A landscape with many valleys, sampled at points; each row gives a point and its height.
From any point a ball rolls to the lowest of the 2 points nearest to it. It stops when none of these is lower. Distance is the straight distance between rows; heights are no part of it.
K149 h=459: [ 90 125  95 105 106 107  97  43 124 159  72  67 140 165 104 143 150  62
 192 108  87 163 128 137 121 154 175  56 103 123 122 138 107  49 113 175
  96 116 118 172  99 161  94 109 133 167  77 150 104 148 127 141 121 173
 153 130]
K268 h=496: [170 170 102  80 100  91 143 140 134 162 146  72 140  96 114  99 115 101
 113 157 117 134 130 135 134  84  96  97 154 133  86 139 129 113 184  96
 111 178  92  83 106 154 160  85  92 147 125 134 170 147 138  95 136 138
 126 148]
K473 h=177: [152 140  98  75  70 110 119  86 108 138 123 111 152 111 123 176  68 109
 121 137  29 153 111 140 157  69 116 101 112 154 131 122  99 105 126 104
  87 215 111  56 140 124 135  96 111 151 173 176 164 116 121  84  95 135
 118 160]
K651 h=557: [119  90 144 134 138 101 139 138 119 110 129 174  79 124 163 122 156 150
  63 178 164 124 162 141 139 145 137 157 106 174 157 122 154 185 111 158
 142  92 156 120 125  55 135 179 133 114 164  99 161 102 135 155 110 103
 103  52]
K654 h=432: [148 135 105 100 150  86 144 175 127 146 122 104 123 132 181 153 118 167
  36 150 110 152 101 142 122 160 120  99  95 143  75 113 136 181 149 148
 139 117 113 178 122 157  85 147  95 115 184 124 133  73 121 158 139 137
 117 153]
K894 h=695: [172 162 140 125 121 123 119 193 108 170 137  17 156 158 129 150 105  96
 130 151  91 162 111 186 107 115 154 104 126  96  82 137 105 144 177 120
 134 105 133 159 102 150 100 145  78 114 179 169 110 114 144 125 123 144
 118 153]
K811 h=538: [171 156  44 111 152 102 136 164 137 145 153 131 120  91  73 100 145 100
 112 187 146 115 131 142 145  94 140  88 124 163  53 137 128 134 168  65
 126 168 124 114  91 140 142  84 128 135 128 105 126 149 149 126 146 162
 163 114]
K455 h=571: [177 121  65 116 152 158 156 172 106 143 152 154 103 111  81 108 123 129
 124 171 124 114 131 132 154 113 180 138 131 156  64  91 102 161 209  44
 155 185 160 111 104 120 124 147 158 151 134 105  94 147 118 144 130 120
 149 132]
K232 h=524: [133  87 127 118 150 102 149 100 151 124 137 172  57  89 148 124 149 137
  91 125 187 150 150 128 138 124  99 159 149 178 116 143 140 143 101  91
 101 169 114 137 120  82 186 138 138  98 104  54 114 141  67 126 134 110
 127 131]
K501 h=324: [ 51 104 126 116 152 120 103 111 164 142  62 170  65 113 118 157 171 106
 152 139 186 115 173  72 169 150 110 104 143 107 188 141 164 101 108 215
  93  82 132 175 128 145 128 141  93 159 111 130 169 118 147  87 136 159
 170 105]
K164 h=338: [153 113 134 163 156 131 136 116 191 103 161  82 130 136 194 125 137 175
 132 150 113 172 112 161 159 137 106  53 117 182  94 124 108 120  50  67
 181 147 131 132 100 131 123 135 133  66 138 111 143 163 119 145 135 112
  99 149]
K669 h=331: [155 153  88 142 180 181 134 119 119 109 140 188 154 124  80 109 125 163
 151 129  99 124 112 101  64 121 196 168 106 140 110  94 104 154 146  82
 170 156 155 140 162 125 127 128 161  86 128  99  47 134  82 162 156 131
 168 143]
K437 h=286: [152 135 112 112  75 113 108  99 104 152 129 133 173 100 109 111  95 104
 131 115  75 107  91 159  83 125 143 157 125 131  96 111 128 114 182 131
  90 147 125  97 135 100 114 127 153 169 104 148 108 136 151 140 118 165
 123  98]
K753 h=390: [135 137 158 100 114  69 119  98 123 131 130 107 126 120 115 163 133 115
  94 132 120 103 112 128 103 120 127 177 105 103 166 148 143 120 113 169
 122  90 110 141 140  77 116 131  89 134 184 138 157 122 131 123 144 168
 102 117]
K530 h=431: [141 115 172 105  66  79 145  72 128 150 126  91 108 110 132 163 113  94
 114 114 120 127 127 168 132 120 125 165 120 138 133 145 129 106 125 144
  84 137 106 104 137  77 141 147 100 139 118 126 124 125 110  99 112 158
  82 125]
K487 h=526: [ 79 118 145 177 102 144 114  79 158 138 123  77 149 145 134 146 108 103
 168  88  94 157  90 174 169 160 115  60 143 116 106 135  91  66  80 114
 122 141 137 124 103 137 114 135 137 126 103 140 129 181 167 139 137 112
 107 137]
K205 h=539: [111 140 145 163 115 157 119 115 124 120  91 145 154 142  88 137 126 100
 169 133 120 109 129 121 118 141 158 111 145  99 146 123 103  96 109 170
 138  84 150 135 176 145  75 121 157 129 152 168 122 126 169 128 130  93
 148 103]
K656 h=61: [122 130 122 148 132 150 151 157 119 122 207 145 155 128 123 110 137 127
 167 101 170 116 128 160  91 111 106 173 138 124 103 173 158 133 168  98
 142 122 117 128  52  96 172 150 163 138  79 107 100 141 118 146 121 130
  92  87]
K115 h=730: [182 161  80 114 167 134 101 191 140 123 152 104 140 128 128 120 155 120
 170 206 146 141 135 155  85 128 175  94 109 171  93 137 142 131 148 102
 146 104 130 146  66 121 111 100 123 109 142 146  73 139 143 157 101 144
 132  91]
K282 h=208: [ 90 132 163 175 131 130 122 107 121  78 103 118 176 169  60 111 191  95
 184  78 150  90 198 109  83 141 151 137 135  38 180 201 130  84 133 206
 185  86 119 137 131 159 137 119 126 176  92 145 119 136 135 137 142 136
 138 123]
K254 h=600: [ 86  75 207 157  80 153 111 113 142 128  87 148  91 148 164 170 109  94
 142 114 159 123 155 154 164 153 126 162 166 125 154 122 118  89  98 134
  85 146 138  67 159 128 135 147 146 138 108 162 138 126 147 105 102 113
 119 132]
K72 h=481: [161  99 143  99  92  88 149 118 109 154 113 125  45  91 156 139 126 127
  72 114 151 141 178 132 154  95  97 195 138 172 137 127 145 125 111  96
  78 182 124  98 127  86 161 143 107 134 115 110 140 106  78  84 105 127
 122 149]
K190 h=480: [157 153 110 145 129 121 108 146 119  90 187  90 180 157  92 142 153  87
 184 169 101 143 121 156 130 100 146 132 120 145 126 136 111 112 118  93
 158 160 131  90 109 124 152  69 113 105 142 154 138 150 132 127 127  96
 124 123]
K418 h=170: [133 147 135 119 165 136 104 147 128 113 136 201 144 115 150 101 163 174
 136 144 168  89 102  52  80 129 121 157 132 118 201 134 146 143 142 137
 161  78 130 152 127 128 116 139 130 132 146 141 110 133 106 147 136 143
 126 100]
K141 h=212: [195 119 135 132 114 134 148 170 127 138 161  72 127 121 134 150 129  92
 130 138 110 142 131 162 159  87 146 159 136 156  80 111 111 126 163  31
 134 201 154 100 116 102 178 148 136 122 122 139  80 118 104 124 121  80
 150 196]
K578 h=230: [116 167 117 109 129 150 114 112 134 154 104 104 163 109 123 103 115  99
 178  95 105 133 127 148  87 145 149 113 133  95 104 146 125  84 175 142
 117 105 104 145  86 121 130 127 150 149  83 134  84 147 128 161 122 147
 117 119]
K973 h=296: [108 128 135 125 151 128 125  90 200 101 146 111 116 124 165 127 150 142
 154 123 148 179 120 133 131 130  94  87 121 136 114 124 129  96  55 103
 145 134 107 150 122 126 167 133 124  46 122  81 118 151  94 148 164 100
 138 168]
K893 h=596: [161  94  88 170 175 178 149 177 115 150 156 172 116 149 107  92 130 165
 113 145 126 133 136 115 167 147 169 123 122 143  80  70  93 203 150  80
 175 166 183 153 130 141  96 153 175 128 143 106  99 117 126 162 145  79
 166 121]
K645 h=343: [117  88 111 171  64 149 109 112 100 148 125 160 149 118  69 115 121  90
 142  90 123  99 121 129 148 153 129 109 147 108  96 111 122 124 169 138
 102 153 142 103 130 148 123 137 148 191 104 159 154 138 180 114 125 143
 145  98]
K575 h=105: [147 172 111 153 173 164 120 103 161  55  70 154 170 157 125  55 116 169
 166 105 107 115 147 104 118 132 172 100 125  85 200 136 118 126  96 190
 155  55 119 131 122 151 112 117 175 104 113 117  67 146 155 148 107 117
 110  97]
K778 h=226: [104 157 145 128 189 147  86 112 183 105  99 208  89 108 139 133 178 119
 195 138 214 125 204 105  79 122 156 163 140 147 191 173 138  98 127 139
 140 110 102 122  90 117 186 117 164 159  87 102 126 190 139  97 117 147
 133  82]
K643 h=479: [117 125 134  64 141  73 113 143 162 141  96 157 102 101 178 142 113 188
  50 155 127 155  93  99 124 173  93 144 104 180 133 106 154 176 108 140
 116 134  94 125 118 130  89 109 103 114 172 122 153  82  91 142 107 143
 102 131]
K733 h=327: [ 95  94  83 152 103 152 112  69 115 155  87 201 124 111  82 146 143 101
 144  94 140 102 127 118 135 145 177 113 138 124 125 114 130 133 149 151
  99 117 151 145 123 108 114 148 163 179  99 136 111 116 143 139 147 168
 181 112]
K848 h=435: [134 199  98  97 130 126 105 149 158  98 144 104 150 128 130 122 137  87
 214 173  86 156 147 132 103 111 105 113 142 165 151 143 101  67  98  67
 144 155 103  72 131 141 164  27 113 102 127 183 149 157 125 104 110  97
 125 169]
K160 h=139: [161 136 122 122 141 148 161 175 140 135 148 136 118 109 123 127 130  89
 179 149 140 138 145 172 126 119 129 147 143 171  92 149 121 102 146  49
 148 159 122 104  81  88 174 136 147 126  95 126  83 159 123 114 117  98
 111 132]
K14 h=578: [100 120 128 164 148 183 165 158 134 126 135 117 112 165 138 136 126 126
 130 121 154 102 162 131 192 159 100  40 120  85 101 123 108 179 116 134
 139  45 173 191 131 162 121 168 130 121 142 108 147 116 186 108 132  80
 128 111]
K838 h=255: [ 84 109 152 134 130  88 112 116 136 116 107  84 135 148  54 155 171  84
 145 113 177  94 190  83 122 132 125 116 123  61 178 185 156  80 116 203
 155  87 104 137 137 141 134 102  87 162 103 149 176 132 124 118 139 168
 131 111]
K312 h=449: [ 86  97 170 159 120 173 152 143 117 125 174 140 125 155 144 109  77 167
 119 107 178 107 141 143 142 130  68 150 143 104 143 144 153 173 113 132
 126  86 124 125 134 142 149 163 164 136  91  97 149 138 149 131 127  95
  95 117]
K720 h=201: [ 97 100 122 213 140 149 122  97 132 101 131 209 146 151  57 140 189 100
 186  90 186 117 152 151 102 115 181 141 116 148 123 155 131 134 138 120
 167 141 145 130 126 122 185 160 183 151  89 116 116 139 132 143 141 130
 159 110]
K711 h=677: [161 188 155 107  98 134 151 179 124 138 144  38 173 130 108 132  84  88
 153 134  69 132 120 195  88 100 143 128 133 127 101 137 113  93 184 115
 127 133 109  97 134 104 130 115 106 122 133 153 102 147 153 107 106 149
  89 138]
K414 h=380: [155 118 118 137 139 137 154 156 157 136 143  67 137 143 150 135  88 137
 109 143  96 160 107 166 173 128 106  40 133 140  58 123 108 158 118  82
 141 150 141 145  95 175 107 129 105 112 154 118 142 151 165 144 124 106
 107 149]
K21 h=168: [146 147  96 102 166 110 133 100 145 151  76  96 119 111 140  97 141 135
 106 112 142 105 171 122  90 115 185  90 109  69 146 189 134 114 190 224
 123  35 103 165  65 107 114 131 135 154  85  87  89 139 144 162  86 189
 102  60]
K258 h=375: [126 120 137 167 170 170 143 121  91 112 137 199 126 141 111 113 150 158
 121  99 124 105 113 107  94 133 154 212 120 103 140 101 120 156 126 124
 152 116 158 153 186  77 128 174 164 110 150  93  85 112  73 151 158 110
 164 136]
K329 h=371: [112 178 119  61  76 112 113  46 152 108 131 117 151  97 131  85  89 117
 176  78  67 157 112 124  96 113  93 150 115 130 160 130 138  63 113 158
  94 178  95 103 125 120 137  71 131 131  76 145 151 164 116 107 128 160
 110 118]
K359 h=392: [119 122 147 151 123 151 154 140 113 172  75  90  79 107 150 147 139  98
 122  90 142 145 131 138 179 151 127 113 156 109  79 101 125 110 127 102
 102 138 162 150 161 143 151 187 119 115 122 110 101  93 104 132 174  82
 148 201]
K666 h=173: [169 150 113  97 145  82 122 113 126 120  99 155 147  83 127  93 127 144
 104 165 123  83 153 114  73 124 155 121 111 118 158 149 142 125 162 167
 121  69 106 134  73  94 104 113 132 149 135 126 109 144 145 140 100 176
 111  43]
K114 h=561: [ 69 105 158 181 122 174 134 141 121  84 129 122 150 178 111 151 144 109
 149 106 146 101 153 129 175 163 122  97 146  75 148 141 130 146  94 170
 142  52 168 155 163 168 118 137 129 123 122 154 172 117 182 105 153  80
 143 109]
K712 h=279: [ 87  89 170 140 139 148  95 135 171 120  88 197  59 120 142 158 178 111
 155 128 212 120 216 114 133 163 112 153 161 144 184 148 143 108 121 181
 120 109 104 148 143 109 174 156 138 187 101 133 155 131 138 100 119 155
 139 101]
K137 h=489: [169 117 143 118 127 129 192 173 104 135 144 132  78 106 129  84  92 176
  77 109 113 141 121 136 126 107 149 198 134 174 134  97 141 148 152  84
 127 186 127  99 166  70 122 145 170 117 126  71  61  93  74 116 106 108
 119 150]
K672 h=164: [107 154  87 121 147 134  93 105 157  93 132 171 123 127 126 112 160 109
 192 133 165 137 149 126 100 143 142 120 131 144 148 147 141  82 139 139
 137 124 117 110  78 119 150  93 156 142  79 117 112 155 127 138 126 158
 127  92]
K709 h=235: [124 161 113  79 142 115 116 149 148 159  93 117 106  94 119 148 133 104
 122 161 168 123 147  92 138 128 121  95 147 127 115 138 141 108 151 145
 110  98 110 150 116 166 125 108  98 134 153 122 130 130 114 125 133 145
 141 147]
K495 h=460: [130 127  72 124 133 116  99 118  84 119 173 183 148 125 102 118 160 173
 120 134 139 129  96  60 127 134  95 118 115 116 146  96 152 168 111 103
 126 174 114 141 135 165 123  80 104 131 148 134 150 120  89 126 175 142
 180 159]
K699 h=241: [139 164 116 130 161 130 159  48 197  83 143 145 138 113 159  81 109 176
 139  97 119 150 116 134 111 111 108 130 107 152 144 128 143 111  63 130
 142 126 119 136 115 121 147 110 137  63  87  83  73 160 113 152 149 123
  95  93]
K710 h=132: [121 103 127 191 127 137 177 114 130 114 166 145 146 137  74 115 146 106
 147  92 153  96 162 169 121 107 134 143 116 135  93 155 126 149 127  95
 153 125 138  94 107 117 180 150 182 152 109  99 136 158 158 140 128 100
 102  83]
K12 h=391: [152 150 114 103 172 117 140 197  84 157 111  94 117 141 146 142 142 150
  62 102 105 120  91 106 154 136 131 119 125  72  78 114 129 175 177 131
 122 104 137 189 168 155  96 162  90 128 181 139 144  59  96 132 176 147
 166 188]
K620 h=346: [122 139 160  82 122 108 132  86 155 133 141 106 101 111 153 158 124 119
 136 113 127 155 127 112 133 122  86 137 142 131 123 134 134 104  84 112
  90 152 103 141 142 125 174 134  98  71 138 102 126 113  66 107 147 121
 141 216]
K130 h=163: [ 99 146 119 168 165 144 109 125 133  98  93 133 171 157 115  90 162 139
 171  84 149  96 148  82 103 137 165 108 134  44 179 169 136 110 133 215
 159  31 143 188 124 170 102 130 148 132  93 139  90 141 142 134 117 139
 139 113]
K803 h=576: [ 55  84 150 139  80 149  93  76 142 137 100 145 111 145 149 190 124  89
 180  92 118 162 113 132 186 169 114 126 166 136 177  87 124 105  73 140
 104 143 146 124 135 139 129 139 131 159 104 170 167 128 147  96 142 133
 143 144]
K826 h=409: [140 111 130 168 141 129 160 113  84 139 155 150 142 118  93 141 143 118
  96  75 141  91 132 146 109 120 138 198 119  80 120 130 140 143 156 137
 125 119 134 147 144  92 152 188 135 138 110 108 100  93 103 144 166 154
 159 143]
K994 h=108: [143 154 106  92 156 108 139 134 110 167  78  80 140 119 143 135 132 124
 100 135 111 119 111 142  85 117 170 106 105  74 124 157 136 125 186 186
 122  25 112 189 124 131  75 164 102 138 157 117  88 113 145 166 109 187
 121 133]
K93 h=713: [151 140 135 142 110 120 144 182 108 138 133  75 144 155  95 168 143  84
 155 188 132 123 170 191 138 117 167  96 123 129  96 142 122 132 159 125
 139  82 149 128  84 121 117 140 117 151 157 159 105 141 157 157  92 109
 112 107]
K646 h=297: [122 139 153  89 136  99 139 139 133 178  54 118  52 113 145 165 139 108
  95 134 194 119 159 108 170 132  86 150 150 103 125 152 141 111 138 164
  70 107 113 150 143 116 145 163  85 139 154 109 146  95  99 116 138 141
 122 176]
K991 h=608: [128 111 179 122  94 118 139 101 154  87 158 138 122 125 163 120 106 162
 116 158 111 142 104 169 103 116 131 156 113 200 159 105 116 144  56 117
 154 130 115  64 146  90 116 100 136  58 128 117 137 136 143 130  90 107
  57  76]
K228 h=430: [ 88  92 156 161 112 147 170 123 108 137 134 111  94 142 172 118 106 160
  92  77 142 138 110 145 153 159 101 161 154 111 117 106 146 148 100 129
  93 125 139 132 148 123 126 165 141 108 115  93 108  92 124 139 128  91
 116 151]
K508 h=29: [126 112 128 104  61 110 129 113  84 154 127  96 117 123 161 127  65 151
  76 108  69 152  76 103 171  97  99 125 126 158 113  97 115 132 143  92
  83 222 110  83 157 155 117 109 117 136 139 152 169  95 108 104 106 130
 137 194]
K417 h=584: [120 104 170 115 116  83 142 126 168  88 139 161  80 103 160 115 142 142
 123 203 163 135 171 143 128 118 121 151 130 213 165 124 122 138  89 120
 137 118 110  86 110  67 140 126 144 107 130 111 169 158 149 105  77  93
  95  55]
K216 h=610: [100  59 200 141  94 129 102 138 142 104 123 143  67 133 191 154 126 132
  98 170 177 149 171 135 140 131 113 192 158 194 186 112 143 135  88 134
  91 163 140  69 131  88 150 129 142 143 135 129 158 123 150  92  91  92
 114 108]
K125 h=657: [193 173 137 107 116 111 180 163 121 124 160  38 169 127 141 120  50 138
 105 144  93 127 108 201 103  99 110 121 107 166 122 141 108 156 139 102
 155 126 103 118 124  91 117 142 122  94 136 127 107 124 148 100  79 143
  67  99]
K366 h=419: [174 159  89 145 126 133 145 166 114 146 163  71 153 163 114  70  82 119
 112 139 104 112 130 183 130 116 112  63 120  92  72 134 121 171 161  96
 147 128 126 133  77 169 112 108 115 140 133 134 142 160 198 139 138 149
  89  90]
K823 h=525: [130  90 146 135 122 108 138 130 130 112 131 168  90 116 178 111 124 181
  46 175 119 134 118 124 159 161 138 145 101 207 145  59 130 200  93 137
 146 145 139  92 156  98  90 122 150 122 171 103 149  95 112 150  90 108
 117  93]
K648 h=352: [131 118 125 145 131 111 169 150  97 152  81  80  91 142 132 185 151  96
  86 100 114 130 124 123 186 138 134 134 131  79  92 127 122 145 142 152
  87  90 166 156 174 120 118 184  93 121 169 141 127  49 126 137 178 108
 154 174]
K295 h=400: [110 136 147 103 126 131 122 143  97 140 167 130 122 121 138 135 113 154
 114 111 148 129 116  74 149 114  61 167 153 112 154 129 154 125  95 103
 112 173 103 123 176 143 165 108 106 126 150 126 166 112  78  95 157 112
 163 201]
K227 h=634: [163 159 126 112 102  97 166 129 124  89 170 117 197 119 161 109  70 191
 123 129  64 133 103 182  66 109 116 155  78 197 153 120 134 144  85 128
 172 142 105  99 126  85 103 117 113  74 114 149 103 125 124 111  77 125
  54  84]
K610 h=110: [122 150 120 119 148 130  94 155 133 148 157 110 153 145 173 127 133 172
 134 100 150 143 109 117  73 142  89 124 113  79 118 145 159 136 143 162
 139  80 114 194  92 151 125 150  95 118 119 135 112 114 103 167 145 166
 109 139]
K872 h=271: [124 124  70 166 174 192 110  90 108 124 117 212 127 129  64 144 159 116
 165 115 143 123 112 123 115 131 211 131 122 132  98 117 109 122 145 106
 114 144 164 154 124 147 119 141 186 127  93  99  77 133 113 150 149 141
 204 113]
K3 h=566: [ 98  73 180 152 110 165 125 184  93 133 109 207 118 121 135 122 140 149
  84 150 157  72 135  90 146 149 121 172 145 120 168 136 123 154 154 133
 139 108 165 113 180 137 103 169 146 165 161 146 182  93 163 105 112  91
 156 121]
K74 h=622: [139 114 103 149 114 120 101 142  58 135 125 126 128 159 110 183 149 111
 100 140  99 116 121  92 183 110 155 139 114 112 135  67  91 160 130 122
 121 173 175 115 171 134  87 127 109 152 186 159 160  67 120 124 117 113
 177 169]
K327 h=638: [132 108 130 165 114 159  88 183  76 119 173 134 181 183 150 145 111 143
 132 151 121 133  94 142 132 136 130 118 138 124 109  97 114 178 130 121
 146 118 171 134 126 156  90 111 110 109 158 178 125 117 158 144 130  89
 128 114]
K742 h=48: [138 134 111  90 177 122 120 138 121 173 123 112 124 110 162 145 166 153
 114  96 150  78 111 101  57 110 143 151 122  44 136 176 155 119 188 190
 132  45 126 199 104 100 132 183 102 129  97 114 100 125  96 172 137 197
 132 126]
K203 h=536: [101  99 129 152 123 140 156 135  89 150 101 222 114  92  65  98 136 145
  82 117 142  78 142  63 171 148 107 143 148  85 119 114 125 168 173 137
 105 143 140 121 191 137 102 127 157 208 149 108 185 125 147  92 148 118
 173 127]
K783 h=422: [ 51 101 178 130 132 166 119 139 151 102 158 146 128 141 164 104 101 163
 156 147 170 165  96 118 140 155  87 136 179 142 144 123 142 128  91 110
 132 123 109  98 134 163 144 108 155 117  74 116 159 160 145 103 126  96
 103 126]
K84 h=171: [128 154 112  96 176 110 108 156 127 136 109  82 121 149 118 176 173 123
 141 137 153 128 109 109 110 130 122 116 115  94 116 143 149  97 119 168
 137  82 125 205 138 155 120 145  78  92 144 115 115 100 100 149 150 139
 163 173]
K673 h=388: [ 92 144 146 100 133 152 109 125 189  74 145 105 154 135 184 110  94 144
 174 161 112 181 101 130 117 132  97 116 137 165 152 140 117  87  80  74
 147 148 114  76 133 161 157  44 146  75  90 141 154 167 150  93 120  79
  96 139]
K882 h=274: [144 130 112 100 140 149 126 157 153 152 127 151 106  97 157  93 103 150
 124 162 111 159 113 112 148 136 126  99 148 206 100  89 111 129 139  55
 127 199 120  89 157 144 131 104 152 114 133 114  94 125 106 130 112  85
 141 176]
K743 h=658: [128  94 121 163 109 115  79 136 107 107 190 119 183 180 142 153 132 168
 108 136 116 155  66 152 113 158 112 125  87 148 124 100 139 191  70 132
 151 142 146 137 108 157  99  97  73  84 153 166 166 105 125 159 148 131
 120 122]
K786 h=497: [114 140  92 136 114 115 123  43 172 129  85  94 138 107 118 139 129  82
 160 113  43 156  97 164 139 122 166  40 105 141 100 149  86  49 100 110
 114 154 134 128 103 138 106 110 152 130 118 155 110 189 135 155 147 160
 137 150]
K35 h=617: [138 118 103 187 160 192 100 183 100 112 185 161 161 172  87 120 165 133
 168 152 142 144 123 120 130 121 157 134 125 144  95  88 114 166 120  92
 196 129 171 140 131 163 113 140 164 102 158 144 129 125 134 166 138  72
 158 130]
K745 h=109: [154 158 163 112 146 126 124 151 125 121 100 154 189 102 144  77 118 153
 133 131 117  50 137  86  47 122 127 159 111 101 207 167 153 114 178 145
 154  77  89 140 118 116 103 147 139 158 144 156  96 150 149 140 111 144
  82  81]
K618 h=550: [ 70  85 158 181 100 114 117  67 157 108 130  97 116 149 114 191 149  96
 145 106 113 163  88 148 196 149 131  95 134 125 129 117 104 125  45 151
 128 120 161 144 157 140 118 130 112 104 115 127 179 148 165 127 163 120
 145 131]
K539 h=179: [176 141 119  90 120 127 133 165 114 169 126 101 110 115 166 136 102 140
  96 139  80 161 105 113 152 127 121  88 149 153  98  98 114 130 153  87
 118 212 116 127 132 169 130 125 115 124 176 122 116  93  68  88 125 100
 163 237]
K387 h=512: [134 101 157 163  96 144  88 127  87 103 161 111 178 168  60 175 155  84
 161 153 121  99 134 148 113 106 161 142 115 109 153 149 104 116 120 150
 158 118 148  93 146 124 133  96 113 135 144 182 146 135 157 123 114 114
 134  86]
K478 h=420: [ 73 134 138 101 100 104  72  37 140 125 105  90 155 147 125 141 132  91
 184  66  95 165 123 128 105 122 114 129 118 117 160 133 135  55  85 176
 107 141 103 142 103 139 144  97  99 124  87 160 138 153  98 135 145 163
 129 128]
K472 h=528: [135 137 143  92 154 129 176 124 133 148 135 189  92  94 145  72 104 185
  70 118 154 118 121  97 105 119 118 164 130 159 108 122 142 140 151 116
  99 151 101 127 165 117 124 124 149 111 128  60  83 146 102 122 130 130
 131 130]
K602 h=344: [143 160 144  63 149  57 125  99 148 169  87  96  76  98 150 158 144 117
  77 123 139 127 127 110  98 116 108 145 112 104 129 169 142 111 149 189
  90  89  86 164 113  93 148 170  55 108 153 100 158  94  89 121 139 179
 112 162]
K303 h=503: [110 117  85 121 156 123 123 165  83 144 127 197 123 115 116 109 161 167
  79 126 150  86  84  52 158 164 111 128 130 100 114  91 128 180 146 133
 121 137 143 168 167 159  85 108 129 159 152 117 159 104 113 134 160 148
 190 133]
K738 h=313: [ 85  79  95 105 112  97 102 112 115 151  99 118  76 150  71 179 176  66
 149 137 184 114 182  98 175 151  91  87 128 109 156 152 171 106 134 202
 112 106 119 160 101 155 137 122  70 177 101 166 215 120 143 111 130 201
 141 114]
K308 h=453: [160 136 122 116  96 102 116 169  99 169 149  95 153 121 110  91  75 132
  83 138 112 142 102 131 153 107 120  91 140  96  73 112 123 147 196 125
 119 128 126 122 114 172  91 104  92 165 151 151 178 140 186 118 139 130
 113 115]
K497 h=591: [120  90 177 146 101 153 137 168  85 122 107 147 107 141 144 140 102 127
  69 151 129 115 111  93 179 125 144 168 131 113 143  79 112 155 127 119
 122 152 164  76 205 125 110 117 137 147 166 136 150  98 130 110  95  52
 132 136]
K206 h=445: [178 115 163 143 103  91 155 138  77 129 157  95 127 111 114 145 126 140
  80  91 115 117 111 139 120 106 140 223 121 110 138 101 131 144 134  95
 127 170 160 110 157  65 141 167 119 117 149 110 114  79  88 118 151 117
 123 149]
K113 h=178: [154 165 113 150 144 141 154  55 200  44 107 140 145 147 158  41  97 194
 120 110  98 130 160 126 143 135 126  74  95 131 182 128 111 147  61 155
 162 108 113 108 108 160 122 116 158  89  96  88  92 163 149 158 124 128
  69  96]
K594 h=291: [149 168  87  75  93  87 108  76 120 130 125 140 160 114 108 120  73 117
 144 115  67 125 141  96 116  95  76 127 133 141 158 126 149 101 109 117
  85 180 100  69 125 139 143  66 138 151 142 179 186 133 127  88 115 176
 129 120]
K515 h=341: [122 164 134 122 119 173 155 138 171 110 145 125 148 121 145  67  70 140
 158 129  68 148  91 122 101 119  92 111 148 156 105 132 124 105 123  66
 121 188 110  80 161 144 136  81 149 110 104 128 106 169 127 120 119 100
 101 157]

Where does a ball stop that starts at each point below?
K35 | K973
K115 | K973
K232 | K742
K497 | K973
K205 | K508
K472 | K872

Call two points neighbours if one is among the 2 nearest of the other. Go from one point of each pair to the other, from neighbour to neighbour, staying as low as possible. Name the highest point that can't be avoided.
K745, K656 | K472
K672, K872 | K645
K973, K672 | K501
K508, K648 | K312

Write out the way that a ball takes from each point below.
K618 | K487 > K786 > K149 > K478 > K329 > K594 > K473 > K508
K327 | K35 > K893 > K455 > K811 > K268 > K308 > K366 > K414 > K164 > K973
K14 | K312 > K783 > K673 > K515 > K882 > K539 > K508
